Points on a hilly landscape, in no order, each with its height.
A ball rolls from a point to the lowest of its 2 nearest points, and stops where none of them is lower. Distance is the straight distance between rows; heights are no part of it.
fenol: [113  95 110 161 143 108 197 100 218 112 101 124  86 133  90 178  76 160
 119 112 111  79]  height 71.4
Nat: [123 151 137  77  88  87 118 138  89  97 132 110 157 103 122  77 168 144
 117 127 119 162]  height 67.4
nubat: [156 152 152  74 114  86  97 157  94  74 157 137 142 130  95  88 144 107
 104 171 135 179]  height 69.2
kavi: [129 150  98 131 109 136  92 112 116 140 122 133 146  83 139 132 119 136
 125  69 151 146]  height 57.1
Tetuv: [156 137 117 163 120 158 144 171 125 141 140 151 129 120 138 139 133 100
 115  85 122 104]  height 74.8
Vopup: [ 80 154 155 105  79 184 124  46  85 102 153 126 166  87 190 113 131 140
 146  72 156 178]  height 63.2
leti: [134 146 146 151 100 181 148 153 102 153 102 115  56 153 145 167 132  91
 171 156  89 110]  height 4.5
Dilo: [103 134 125 163 138 131 168  92 173 181 139 140 103 144 107 155 100 114
 123 100  94  83]  height 29.3
vigu: [126 145 117 153 145 157  89 143 128 205 131 133 143 105 149 126 116 146
 153 135 129 141]  height 41.2
vopa: [134 145 108 142 113  64 111 131 128 125 125  89  56 178 125 134 121 141
 145 196  72 110]  height 45.0
timif: [127 130 179 112 131 114 148 145 148 135 178 135 156  81  99 141 161 112
  69 126 135 161]  height 47.9
san: [151 102 118 103 149 130 154 199  85 133 121 140 132 127 137 110 160 111
  84 163 137 170]  height 55.3
moru: [151 150 148 177 106 137 171 169 135 188 117 142  63 122 132 161 140 106
 136 153  89 107]  height 15.5
pinot: [115 133 113 182 125 157 149 115 134 190 107 146  96 149 150 141  79 141
 209  97  94 109]  height 50.8
Videm: [ 79 108  68 107 108 116 109  60 116  92 130 117 151  82 160 131  94 145
 147  60 158 156]  height 63.5
kubu: [124 124  77 176  94 166 139 135 150 193 115 166 145 116 158 135  91 118
 162  88  87 120]  height 15.2
kovo: [158 144 134 115  91 102  72 128  88  83 142 127 135 127 130 128 153 131
  94 119 139 145]  height 74.0
nirun: [143  82 144  94 158 132 115 163  77 143 122 140 180 160 124 100 151 151
  93 145 171 186]  height 16.1
nisof: [150 152 153 125 122  91 101 135 134 111 116 128  91 155 122 135 153 124
 151 184 108  64]  height 38.9
Fum: [116 166 169  67  93  68 125 118  97  54 149 118 138 119 124  78 176 131
 125 129 116 147]  height 68.7
rim: [101 142 182 136  86 162 188  96 189 135 133  81  61 190 105 138 142 115
 121 162  60  78]  height 57.8
tetu: [114 126  87 138 106 124 114  92 131  71 134 149 104  45 159 164  98 148
 148  64 152 165]  height 78.0
pilov: [147 146  91 122 124 127  75 118 107 124 114 125 103 101 157 101 104 109
 122 124 158 166]  height 31.9
rifam: [114 141 153 161 131 117 157 151 173 203 147 172 131  89 124 167 136 118
 125 138 112 105]  height 55.8
daku: [161 145 123 154 145 184  94 137 102 130 124 142  81 148 146 149 118 127
 156 125 132 105]  height 15.0
verup: [129 143 103 165 109 205 113 168 136 186 134 199 159 117 180 126  94 106
 170 135 123 139]  height 19.2
Satim: [127 118 163  63 118 152 137 149  94 111 137 130 184  76 128 110 163 113
 111 133 156 219]  height 34.7
siril: [122  99 168  92 173 138 181 184 114 144 139 170 173 100 128 133 147 115
 120 133 166 165]  height 51.6
rubit: [ 99 132 151 138 108 155 114 101 114 109 187 138 170  99 156 141 115 135
 144  44 146 165]  height 18.8
Gamid: [111 126 141 145 118 132 120 113 128 134 182 163 143  98 146 159 115 121
 126  58 153 122]  height 14.7
mik: [134 130 167 151 133 132 150 159 136 167 130 101 109 160  84 137 154 142
 106 196  73 104]  height 51.8
feb: [109 144 137 129 100 191  72 112 113 137 135 153 184  60 176  91 106 128
 127 108 192 193]  height 28.9
turon: [156 140 133 116 145 104 103 150  97 143 112 108 124 164  96  97 119 109
 113 166  93 120]  height 38.0
vefe: [122 140  81 149 102 162 108 139 146 186 139 147 182  91 135 133 106  96
 142  96 112 122]  height 8.9
ranib: [ 85 121  84 177 111 131 113 133 121 165 165 186 179  80 147 128  79 129
 170  65 127 115]  height 62.0
nozo: [117 123 128 139 109 170 131 176 135 198 137 171 178 105 139 150 131  91
 136 132 109 119]  height 15.1
Gav: [133 118 140 163 166 139 134  97 153 154 149 107  78 172 144 172 128 137
 149 129 115  80]  height 29.7
gita: [138 138 126 144 113 185 130 149 141 182 113 175 158 142 116 152 115  79
 153 125  98 101]  height 13.6
vom: [143 149 143 124 154 129 155 146 152 187 136 148 150 115 142 114 136 114
 150  99 126 112]  height 49.5
gake: [170 140 137 111 116 108 155 161 126 152 122 142 134 121 122 124 156 109
  75  96 136 141]  height 33.9
kiz: [104  84  88 117 115  71 160  99 174  38 114 114 113 141  59 162 100 162
  94 111 121  92]  height 29.9
mede: [138 140 121 123 142 123 123 131 151 130  93 105 105 122 133 131 120 103
 166 123 114  57]  height 45.8
vavi: [155 121 110 133 155 172 113 175 103 159  92 142 122 151 178 105 137 125
 112 158 152 184]  height 33.6
Razur: [113 133 147 105 137 134 128 135 110 174 176 153 187  83 136 116 131  97
 100 109 147 185]  height 35.4
nevu: [141 124 127  93 138 123 136 173  73 104 161 133 131 101 128  96 162 113
  82 149 165 177]  height 54.6
Pud: [154 130 143 121 132  86  94 180  94  77 153 148 133 168  99 134 160 114
  89 192 124 148]  height 72.1
Rumir: [141 129  97  94 143  73  98 101 152  65 131  96 105 116 149 117 112 111
 124 102 137 131]  height 28.0
ler: [132 133 113 155 106 219 119 144 142 172 102 145  98 148 185 140 122 101
 167 134 119 125]  height 21.5
neruk: [110 110  65 167 144 168 128 102 148 144 105 109  96 144 175 152  87 143
 181 117 119 105]  height 26.0
Zulo: [164 143 117 111 152 157 102 138 116 155 114 137 127 129 165 105 125 127
 117 114 164 170]  height 32.9
bitis: [138 123 157  95 165  93 130 163  96 141 121 145 137 109  90 112 143  95
  97 171 154 174]  height 67.6
nefez: [113 141 179 159 140 154 186 163 158 225 130 163 127 153 152 133 126 114
 164 148  79 134]  height 54.9
suba: [128 151 151 138 111  83 146 141 129 132 122 103  60 179  96 116 154 119
 129 212  76 105]  height 50.6
zitu: [136 117  68 143 133 127  93 121 113  84  89  95  85 164 159 120 105 170
 164 122 140 101]  height 28.5
mot: [119 135 139  98 105 151 116 127  97 137 141 140 193  71 142 105 140 108
 112 121 156 197]  height 32.4
gagig: [ 95 136 145 116  87 115 117  63  75 100 162 102 166  85 136 124 145 126
 123  76 138 170]  height 59.9
ruko: [142 139 109 113 134  86 103 112 126 123 123 111 130 143  98 109 121 104
 118 129 110 104]  height 31.5
Suf: [137 123 134 120 154 140 146 145 127 196 155 172 186 126 128 124 119 103
 102 120 126 159]  height 38.7
kozef: [126 155 165 125  91 181 112 104 106 107 143 132 153  91 197  85 137 149
 144  82 173 212]  height 76.4
Fule: [139 139 192 135 132 143 191 132 126 156 134 102  71 205 121 125 149 123
 127 180  80 116]  height 50.4
kini: [153 115 143 115 139 146  89 149  76 116 137 129 171 143 147  87 137 156
  97 124 183 180]  height 17.7
gak: [121 123  73 177 114 204  99 126 142 149 114 124 129 137 190 127  94 117
 162 108 121 115]  height 23.6
Lilo: [121 115 110 164 130 125 154 139 203 159 146 137 140  79 132 152  91 140
 151  79  98 100]  height 68.9
mev: [137 148 144 100  97  45 115 106 150  41 159 110 117 129 113 123 129 120
 111 120 132 143]  height 34.3
tok: [147 148 133 142 154 103 161 123 153 132 129 122  43 127 109 142 125 105
 135 149 122  85]  height 81.5
Pivoz: [149 154 120  83 106 113  92  86  99  85 153 118 131 104 130 105 115  96
 116 100 148 185]  height 32.2
Fenu: [ 99 161 125  91  67 153 117  63  94  54 143  84 161 101 172  79 140 139
 143 108 141 184]  height 64.8
ziz: [ 99 136 125  97  80  94 112  71 107  78 149 102 161 102 112 133 139 126
 114  78 121 133]  height 56.6
rop: [125 153 173 156 115 143 180 136 168 132 141  86  66 185 114 118 159 123
 124 187  80  80]  height 54.2
sokez: [114  89  74 150 142 140 125 106 183 148 104 111 127 139 149 177  81 141
 168  89 106 100]  height 29.1
taz: [124 137 130 139 112 144 125  96 146 150 121 108 103 163 102 165 131  97
 136 137  81  71]  height 28.8
Guvi: [160 140 119 132 105 103  80 158  92  90 127 133 120 158 110 125 147 129
 111 164 130 105]  height 73.2
kosim: [135 124 155 115 134 117 141 186 109 129 122 128 114 173 105 126 184 118
 116 237  95  93]  height 23.8
Kunom: [134  82 143  99 183 153 153 186 100 126 101 141 170 148 126 146 170 133
 129 172 160 145]  height 42.0
nonus: [117  85 129 125 169 166 176 197 112 208 116 194 177 137 155 133 149 121
 137 148 136 183]  height 59.3
zedog: [ 93  73  87 149 138 154 166  85 177 159 102 108  94 145 134 192  63 129
 173 105  82 105]  height 33.3
ber: [103 141 142 177 114 135 187 109 178 168 135 121  60 142  85 161 124 127
 144 137  98  83]  height 24.0
fikif: [123 144 159 110 129  71 141  82 120 105 163 121 120 102 134 122 142 156
 122  80 157 120]  height 62.2
nuz: [146 142 120 100 156 164  67 159 103 109 109 126 140 139 164 104 162 114
 124 185 170 136]  height 66.5
sebob: [130 140 171 109 147 125 168 169 140 162 141 177 159  91 144 112 135 107
 138 103 156 140]  height 50.7
togur: [146 136 200 136 127 180 181 159 196 178 116 113 104 155  98 125 144 103
 132 173  88 109]  height 65.3
kopu: [160 139 131 132 162 149 120 168 106 157 125 117 110 148 170 109 145 110
 133 168 128 133]  height 35.1
dez: [108 141 149 138 120 100 133 141 170 173 160 156 152  81 146 149 136 119
 115 104 137 133]  height 54.1
pon: [134 134 178 118 129 122 134 154 116 140 156 144 154  64 118 115 132 134
 133  87 162 145]  height 51.9
tarop: [102 123 115 161 143  89 161  90 175 113 129  88  53 170  61 142 102 139
 117 151  80  70]  height 26.2
safat: [138 136 142 133 142  86 108 102 193 142 126 109 116 125 111 143 128 128
 120 161 108  90]  height 62.6
zogi: [ 97 117 133 171 121 161 170  90 132 159 114 121  71 162 129 172  98 146
 184 109  84 104]  height 48.7
tuza: [114 138 142 146 162 106 125 117 185 183 139 123 120 101 129 164 127 132
 146 140 113  92]  height 58.5
desuk: [106  56 130 100 176 134 183 188  97 142 122 158 191 119 113 125 147 124
 118 131 173 195]  height 52.6
Liru: [122  90 183 131 143 164 196 179 152 149  94 126 115 163  75 165 169 109
 110 229  96 138]  height 22.6
Lusi: [107 119 103 136 105  36 135 102 202  40 121 116  94 140  69 130 116 155
 100 137 120  91]  height 34.8
Rason: [117  82 100 147 124  74 162 104 174  67  81  93  82 190  99 156  89 154
 142 153  92  79]  height 7.9
pib: [100 143 105 147 106 161  78 103 131 148 162 156 170  67 176 120  85 120
 140  84 162 173]  height 26.6
Rol: [146 129  96 166 112 148 132 133 163 143 100 147  88 129 118 169  90 118
 153  96 121  96]  height 73.4
govu: [131 116 110 176 117 110 137 105 154 152  99 108  85 134 111 160 120 166
 139 122  87  80]  height 20.2
nuron: [146 139  96  97 109 111  75 110 113  72 126 100 124 118 152  89 119  94
 119 115 146 156]  height 30.6
Nosef: [120 144 108 147 150  57 152  86 172  96 150 115  98 141  62 118 125 161
  93 149 125  84]  height 41.1
zit: [143 154 130 133 107 141  82 136  80  97 126 120 149 117 152  72 134 163
 111 101 169 162]  height 19.0
ser: [141 114 123 167 125 148 108 131 116 174 122 144 140 143 134 145 111 159
 139  83 126 106]  height 34.5
puzod: [144 146 123 122 142 128  92 139 115 117 111 117 110 120 133 121 144 127
 179 160 127  61]  height 43.1
Gan: [142 134 155 161 144 116 158 132 192 150 173 115 116 129 109 130 123 142
  91 131 102  93]  height 40.5
lut: [ 98  91  57 116 154  94 141  81 142 105 100 105  96 164 138 155 109 139
 149 114 123  76]  height 20.8
gimir: [129 137  58 138 137 118  88  91 116 139  99 113  84 127 148 127 101 140
 124 126 137 142]  height 33.4
Zetor: [176 137 142  97 150 104 111 174  83 103 116 141 126 124  93  87 137  98
 114 170 145 150]  height 68.5
sukul: [140 123 163  86  87 131  98 137  61  71 152 108 171 112 139  88 165 148
 103 128 147 206]  height 75.2
Tiv: [111 131 194 171 123 175 177 110 170 156 145  99  74 179 104 142 120 114
 156 134  59  93]  height 60.8
kol: [152 135 112 144 130  56  93 142 145  99 129  93  89 154 130 126 109 155
 149 168  80  91]  height 49.8
kat: [159 126 124 147 146 213 107 164 126 171 125 174 149 144 169 124 114 100
 143 124 146 146]  height 17.4
ved: [110 111 107 132 121 102 137 111 167 112 127 122 139  66 123 144  90 153
 150  60 130 133]  height 68.8
kemez: [132 138  62 141 128 169  92  87 156 138 106 177 144 115 175 120  90 108
 149  69 158 132]  height 19.9
Dape: [ 97 147 156 123  84 212 111  94  87 109 152 141 189 112 189  66 123 150
 123 106 164 231]  height 76.1
magon: [156 154 117 133 144 113 119 124 123 128 142 112  68 146 144 146 126 107
 134 161 130 117]  height 80.9
pevid: [141 117 163 114 131 160 161 166 109 172 110 111 100 192 151 140 182 124
 135 198  97 129]  height 41.8
loz: [143 140 105 101 128 141  94 137  98 115 110 113 159 127 140  67 130 130
 160 127 141 120]  height 31.2
diz: [116  96  67 132 143  67 143 111 143  65 104  98 100 188 124 147 110 161
 122 127 106  80]  height 16.0
vivi: [157 115 180 110 130 117 142 175 126 106 140 142 161 141  92 122 161 116
  63 135 129 103]  height 50.5
Devar: [100  68  82 102 133 100 145  88 146  51 103 133 124 137 101 175  94 154
 129  90 137  95]  height 26.4
kose: [132 130  92 116 129  84 136 101 157 109 115 112 101 126 148 131 112 118
 122  94 138 115]  height 24.9
fur: [154 127 142 102 165 137 154 169 112 153 109 128 100 177 144 120 166 107
 114 184 122 127]  height 37.6
dadu: [140 128 148 151 154  95 155 136 176 133 170 107 125  92 130 116 104 145
 114  91 115 107]  height 33.2
Siko: [169 130 160 145 143 124 162 171 161 169 140 123 122 142 113 124 142 137
  92 133 106 104]  height 45.9
Kige: [ 95  95  77 117 165  82 124  92 115  95 101 125 119  94 143 160  87 194
 158  81 174 144]  height 59.8
Fazot: [151 151 146 106 142  79 106 123 111 143 136 132 109 102  93 114 136 119
 101 143 151 150]  height 66.2
Nupim: [163 128 103 131 118 149 100 116 134 124 119 124 130 156 141 132 125  89
 113  87 128 120]  height 24.1
Luf: [114 117 137 136 152 168 127 165  65 177 139 206 185 112 140 113 121 133
 121 110 171 194]  height 60.2
liti: [177 134 120 162 138 198  92 153  98 136 133 150 133 148 145 145 105 110
 126 101 145 133]  height 16.3
dafur: [109  88 104 137 160 187 147 172 101 176 104 196 181 138 173 114 127 122
 130 160 174 204]  height 59.7
bagen: [101 138 100 151 159 101 148  98 140 158 123 129 104 145  98 138 108 112
 106 108 109  80]  height 34.1
Saf: [132 144 151  88  92  71 130 112 161  98 136 103 163 123  85 101 152 128
  78 114 114 119]  height 46.7
nor: [113 172 149  92 102  84 100  94  75  46 154 119 124 128 151  81 154 139
 154 128 147 161]  height 69.7
Ripap: [105 140  78 107 127 137  81  71  91 111 123 119 150 112 144 117 117 111
 139  97 173 112]  height 46.6
reb: [126 146 121 103 118  71 112 115 131  97 114 130 134 140  75 107 149 114
 124 150 107  65]  height 37.4
gofo: [135 140  61 139 126 118 113  91 111 151  79 103  68 144 134 133 112 113
 152 138  98 119]  height 35.5
tida: [ 80  81  66 146 125 121 138  92 152 124 129 140 158  89 149 159  52 169
 158  42 144 159]  height 66.1
nus: [151 127 148 142 134 133 129 148 110 161 111 109 110 169  97 126 128 113
 139 176  79  96]  height 44.1
leg: [109  66  76 152 147 116 196 116 194  85  95 118  75 132  92 177  68 147
 120  99 103 111]  height 72.2
Vude: [114 143 128 139 137 115 150 123 120 171 138 159 124 133  91 147 126 103
  99 107 132 102]  height 37.8
Kovup: [127 130 139 139 152 138 148 144 112 196 134 166 148 135 116 157 146  94
  98 157 130 130]  height 40.6
Dibez: [ 95 127  96 138 112 144  97  79 134 123 173 140 171  83 187 154  85 136
 153  56 165 171]  height 23.3
lib: [136 130 144  86 168 158  97 164 113 141 127 142 163  86 147 111 134 112
 136 155 168 164]  height 44.7
losal: [ 76  97  84 128 113 136 119  78 119  94 137 119 181  80 146 138  64 164
 159  27 139 162]  height 64.9
selu: [154 145 132 134 159 153 130 140 152 169 109 132 116 130 140 127 112 110
 176 117 110  97]  height 47.8
dovus: [172 123 120 129 108 138 130 169 117 143 115 144 133 152 147 136 166 115
  76 135 114 137]  height 31.1
semug: [137 123 171 118 147 100 175 172 151 137 113 133 119 161  43 116 161 134
  81 227 108 136]  height 38.3
paza: [140 128  90 149 123  99  83 123 111 106 126 108  81 119 123 167 119 112
 121 143 121 104]  height 80.2
Bet: [154 163 156 144 130 113 165 112 211 137 136 110  67 140  83 117 140 125
 101 175 117  93]  height 83.2
zon: [154  70 172 110 172 173 157 186 118 143 107 142 152 184 112 149 161 123
 132 186 112 125]  height 44.6
dete: [113 124  68 132  97 116  76  89 103  64 123 127 107  78 134 160 114 146
 129  90 156 156]  height 78.3
Bize: [157 142 150 123 131 111 106 122 163 164 110 107 112 139 105 164 151 108
 107 170 116 101]  height 66.3
ninob: [100  92  79 161 123 113 147 124 166 134 106 137 144  79 137 155  73 166
 163  70 106 123]  height 67.3
Kep: [130 135 116 166 114 178 126 113 104 146 103 118  69 171 143 149 124 116
 170 146 103  92]  height 10.9
voni: [140 155 173  94 148  55 104 112 127 106 152 127 122 106 106 107 138 136
 121 125 143 130]  height 64.5
Zinu: [109  95  57 130 170 110 111  78 132 100  96 112 123 115 156 133  70 170
 168  85 153 129]  height 59.2
Pimok: [124 138 158 154 132 161 171 119 144 223 123 141  98 152 145 145 111 131
 186 129  92 114]  height 52.9
popob: [108 137 148 164 103 140 153  98 137 155 127  88  68 192  77 152 133 132
 143 162  70  63]  height 38.4
Vus: [153 119 162 104 153 117 129 159 115 151 160 131 164 140 147 118 140 154
  88 104 146 154]  height 17.8
biku: [129 144  96 149 115 106 147 109 131 145  89 102  41 156 120 136 124 131
 159 168  82 101]  height 39.4
sotus: [ 84 129 112 118  83 151 112  45  89  91 154 110 160  88 170 126 121 144
 138  56 149 161]  height 62.1
fudug: [132 118 121 151 139  64 114 102 167  94 143 101 101 112  84 146 109 146
 103 109 125 103]  height 35.2
fot: [116 151 116 130 116  84 128 104 140 128 123 110 103 163  72 123 141 136
 115 168  87  41]  height 44.2
repe: [118 107 121  87 146 172 138 170  71 118 140 147 174 114 153 100 158 112
 100 154 178 182]  height 53.8
doke: [101 145 100 116 133 156  64  88  73 138 129 133 172 109 143  98 134 134
 120 117 175 133]  height 45.3
bobo: [141 154 138  99  96  36 117 129 163  66 149 118 139 125  93  86 148 116
  96 156 122 122]  height 39.5
buv: [141  92 157 103 159 100 174 170 142 127 114 139 142 158  61 133 173 129
  79 197 140 159]  height 43.9
reli: [ 99  87 111 141 147  94 135  98 168  74 127  99 133  86 105 151  94 166
 148  82 117  94]  height 70.9
zagak: [118 126 116 134 140 193 119 161  78 167 110 177 172 132 149  93 121 135
 117 145 177 176]  height 60.0
nusev: [120 141 118  94 114 162  60 122 100  62 138 108 157 111 172  69 143 125
 130 144 180 141]  height 66.0
dad: [144 123  93 149 134 109 119 113 102 104  92 106  88 186 126 130 112 168
 167 122 103  76]  height 30.0
nifu: [147 165 164 130 157  94 159 151 156 142 138 124  69 133 100 105 136 121
 109 165 122 110]  height 82.1
Lugu: [140 149 151 154 122 104 135 139 166 130 119 111 103 159  69 120 154 155
 103 197  85  61]  height 52.0
fonil: [138 116 131 142 158 127 133 104 170 124 156 122 120 142 134 157 129 128
 138  97 131  73]  height 25.0
guni: [126 160 152 164 103 144 181 130 168 166 115 125  41 134 121 148 136 115
 160 156 101 101]  height 19.8
tedaf: [133 140 181 128 143 101 154 147 184 159 169 155 142  86 112 148 127 125
  78 116 146 135]  height 52.1
ratu: [112 146  75 133 115 134  70  81 108  74  88 118 126 112 163  80 112 152
 153  94 194 146]  height 21.8
kikas: [128 128 112 169 127 122 112 129 133 182 115 108 121 131 129 149 129 145
 134 119  88 106]  height 29.2
bodu: [ 97 108 104 139 173  70 167  94 171  88 120 102  86 146  79 139  92 148
 124 130 110  71]  height 34.0
Desod: [145  97 115 105 144 103 147 191  82 122 120 142 136 176 106 119 172 125
  76 192 127 149]  height 56.5
ravim: [152 130  77 133 135 140 122 101 158 136 120 136 122 135 171 141  98 103
 134  76 127 110]  height 21.9
kadu: [ 86 119 128 160  98 146 169  90 142 148 107  94  63 167  99 152 103 142
 179 134  67  67]  height 45.1
Rivut: [147 139 176 129 158 108 131 139 141 144 170 119 150 124 134 118 136 150
 106  95 130 103]  height 25.2
dut: [132 108 151  96 173 125 128 159 100 129 129 139 140 176 148 127 176 130
 109 177 154 123]  height 40.1
vef: [113 143  80 119 151 134 115 121 126 124  97 120 115  93 146 124 121 110
 165  97 132  79]  height 47.6
Budi: [126 132 139 142 146 112 115 101 140 124 162 127 130 111 119 172 124 119
 113  79 140 107]  height 20.0
vezu: [125 106  72 159 128 134 122 122 134 123  83 111  86 144 165 148 101 180
 167  97 135 105]  height 27.8
zop: [101 157 128 109  81 175  76  86  91  73 142  92 172  92 172  60 136 143
 113 129 167 178]  height 65.4
ril: [134 116 139 125 182 154 163 191 114 208 120 143 153 140 151  97 138 129
 126 148 127 159]  height 58.2
bap: [131 151 147 112  98 113  98 103 104  64 134 113 122  80 160 120 149 152
 147  91 164 153]  height 77.2
Pobo: [142 156  92 138 134 200 101 124 138 157 123 177 143 137 183 114 101  96
 155 106 175 144]  height 18.6
penab: [108 137 133 115 101  23 125  91 170  41 140 111 115 117  64 118 128 169
 122 116 123 102]  height 39.8
Keko: [157 129 147  91 130 108 111 156  82  89 132 116 171 154  94  74 158 124
 104 139 115 120]  height 37.7
musid: [106 139  98 152 124 172  71 110 101 187 107 132 167 105 168 108 111 141
 138 133 161 129]  height 43.6
bofo: [155 121 172 125 150 120 162 182 123 143 126 151 135 154  96 117 161 136
  82 163 135 121]  height 47.5
Sor: [ 94 167 158 110  65 183 128  58  76  85 157 101 169 111 182 108 172 136
 131 106 138 186]  height 64.0
fem: [152 119 143 100  87 130 103 149  73 104 139 135 167  98 122 131 174 131
  90 118 155 177]  height 74.7
Lazi: [138  91 162 118 142 140 169 194 129 127 118 122 106 154 108 147 175 114
 105 232 100 130]  height 12.7
vitod: [110 110  78 127 116 134  74  77 109  28 127  99 127  92 152 131  81 147
 149  92 168 166]  height 78.6
Rud: [148 147 149  97 131  91 111 164 135 115 126 130 132 172 111 125 176 111
 123 202 116  95]  height 32.8
rumu: [143 129 162  87 153  99  97 138 101 107 147 123 161 141 134 119 165 131
 112 163 162 146]  height 42.9
tavam: [131 117 107 102 106  56 117 103 145  24 152  93  98 129 145 137 122 145
 111 100 133 133]  height 31.0
retud: [122 117  73 143 124  75  88 104 109  53 118 115 100 140 110 157 118 139
 128 128 130 101]  height 79.4
nirov: [142 149 132  92 130 110  73 151  87 100 135 102 149 117 110  70 148 110
 127 129 127 114]  height 34.2
salis: [165 144 158 140 145 110 132 161 152 132 144 121 102  95  95 133 127  95
 119 161 135 119]  height 82.9
beg: [138  85 170 135 144 195 172 176 137 181 113 148 156 165 110 164 143  96
 113 167 104 132]  height 47.7
fen: [ 98 143 136  88 100 188  82  86 104 121 132 136 185  68 158  99 134 112
 140 115 167 189]  height 30.3
miz: [ 70  74 113 168 128 141 200  89 180 144 105 123  90 159 104 208  71 159
 166 138  78  97]  height 38.6
Kob: [125 113 180  81 134 121 153 167 113 131 164 127 174  63  98 147 166 122
  93 146 149 206]  height 40.4
Kanat: [114 112 134 174 133 114 170 125 219 138 117 130 118 113 110 165  90 142
 152 103  94  65]  height 70.2
deso: [136 121 113 175 120  80 133 121 145 112 124  98  95 139  91 141 116 173
 112 110  97  85]  height 27.7
dureb: [113 109  98 153 130  70 140  94 155  93 110 110  47 195  79 148  91 162
 145 169  87  73]  height 17.1
Sez: [146 109 188  71 123 104 150 154 136  94 143 117 168 127  96  89 169 138
  78 145 131 167]  height 26.3
mus: [111 139 111 140 102 153  74 110 102  93 104 111 147  86 172  72 103 153
 127  93 200 162]  height 20.6
Bagi: [131 159 139  86 160 115  98 121 104 127 144 129 152 109 146  99 144 103
 130 136 169 149]  height 45.7
Vuvi: [138 124 122 104 115 128 108 129 115 139 147 117 159 100 124 119 134 121
 110  91 129 128]  height 55.5
rokiv: [142 133 139 165 122 163 157 169  99 170 124 146  89 150 127 157 144 105
 150 160 114 116]  height 10.7
Foz: [142 107 173 132 142 170 201 175 158 171 131 149 140 158  74 142 144  96
  92 162 101 119]  height 50.3
Rade: [141 146 161  99 137  62 117 153 116  93 149 145 134 145  70 120 152 103
  91 196 133 149]  height 70.6
Letad: [142  93 150  79 149  94 151 179 103 103 118 121 186 153 107  89 170 131
  87 149 132 152]  height 33.5
voli: [116 154 143  75  72 115 122  92  87  74 136  88 167  98 157  73 170 119
 119 113 118 182]  height 65.8
tes: [ 98 152 120 147 127 142 106 132  93 171 161 202 174  83 151 129  97 114
 152  84 157 125]  height 61.0
zum: [111 125  82 148 106 134 155 123 159 186 112 129 123 114 143 131 107 101
 141  84  84 114]  height 20.3
muf: [129 131  86 164 119 139 142 134 140 129 132 136 117  88 112 163 122 106
 123  93 118  88]  height 74.1
sel: [132 129 148  85  90  96 133  99 125 127 154 108 165 116 106 115 158 129
  91  89 129 143]  height 52.3
muva: [124 108  69 139 111 100 102 104 137  68 108 122 117 101 131 180 113 135
 121  85 137 113]  height 78.7
fefik: [131 136 202  76 115  79 148 137 125  85 158 139 159 111  59 105 167 138
  73 132 146 155]  height 16.2
zupi: [137 125 158 142 127 176 142 114 139 184 118 141 127 159  97 156 116  91
 143 137  85  86]  height 20.4
raz: [ 95  84 115  77 156 157 160 159  73 118 116 154 197 118 136 105 154 120
 114 145 179 228]  height 53.3
golu: [109 132 135 139 112 166 122 140  87 158 160 204 190  95 143 119 115 123
 131  80 169 176]  height 60.5
Naf: [116 137 201 126 112 188 168 138 175 187 118  98 103 150 111 148 126 105
 168 166  59  96]  height 63.3
pofa: [124  89  76 168 138 127 166 110 160 109  98 140  92 124 102 173  75 123
 154  75 107  91]  height 72.9
disub: [144 156 117 143 105  44  86 148 142  63 148 110 123 165 106 109 125 163
 125 174  92  92]  height 54.3
zarep: [143 150 139 146 120  62 133 152 138 101 144 129  79 194  85 103 130 120
 108 196  92  92]  height 54.5
Nesor: [ 95  60  58  99 168 104 143 113 139  61  94 117 107 153 125 175  77 146
 144 127 133  94]  height 24.2
Palir: [138 130 137  84 122 185  83 150  97  82 113 129 174 112 165  92 148 123
 123 174 189 166]  height 66.4
Popop: [136 142 117 137 128 118  73 120 119 177 113 107 141 105 147 135 134 149
 131 138 125 117]  height 36.7
kizin: [102 109  64 149 154 166  88  88 145 120  96 124 138 105 165 118  72 152
 174  90 179 116]  height 58.6
Kovig: [121 128 175 136 141 176 192 150 122 195 130 127  89 198 149 149 158 116
 146 171  85 125]  height 46.4
belub: [106 113 122 119 139  79 123  81 111  89 143 118 113 102 136 140 108 166
 154  69 163 122]  height 60.7
kudud: [154 134 156 122 122  90 152 150 160 107 135 120 150 146  78  97 160 128
  72 142 119  88]  height 53.9
bimor: [131 125 178 130 169 146 173 173 128 218 113 157 137 155 131 123 149 128
 146 162 118 127]  height 56.8
nazu: [114 133 179  73  83 176 120 112  60  62 139 123 195 135 149 101 175 150
 114 141 149 213]  height 75.6
pum: [115 142 188  98  89 204 107  81  71  87 127 129 189 110 163  85 156 139
 138 119 158 229]  height 75.9
fitez: [139 147 175 109  89 151  97 114  99  95 136 120 141  71 152 104 155 148
 149  91 164 196]  height 76.7
Kir: [143 100 162  81 159 119 137 148 113 147 142 142 174 137 134 127 168 122
  79 123 152 199]  height 11.7
Gel: [156 140  86 136 129 135  81 127 114 100  96 106 120 149 153  78 111 127
 144 126 129  95]  height 29.6
Zag: [111 145 127 143  88 130 109  87  95  52 136 121 126  60 157 136 115 167
 151  72 164 180]  height 77.6
tata: [125 123  92 147 129 133  98 100 113 129 117 139 137 103 158 127  92 160
 151  70 160 117]  height 57.9
vug: [134 120 198 126 146 160 180 154 176 144 112 132 104 172  62 124 163 121
 100 223 111 108]  height 30.4
lor: [134 143 105 162 109 217 118 144 132 199 113 160 143 130 155 150 107  81
 181 140  91 110]  height 18.2
Nak: [168 142 118 131 119 145 124 129 115 138 116 123 111 182 147 134 160 110
 110 134 105  95]  height 27.6
rono: [130 136 152 136 153 158 110 179 108 190 139 149 158  90 145 131 128 129
 144 140 155 159]  height 43.3

Where does a ball stop that starts at each point below?
Tiv => nuron
Luf => gita
Foz => nuron
san => Lazi

Call two points neighbours if one is among the 2 nearest of the other. Go from one point of each pair to the other, from neighbour to neighbour, staying as low as possible. Name the highest point that can't be avoided.
Gamid / fefik => Keko
nuron / fefik => Bagi
Lazi / nuron => bofo
Rason / fefik => penab
Gamid / vefe => Gav
ruko / neruk => zarep
leti / vefe => verup
vefe / gita => nozo
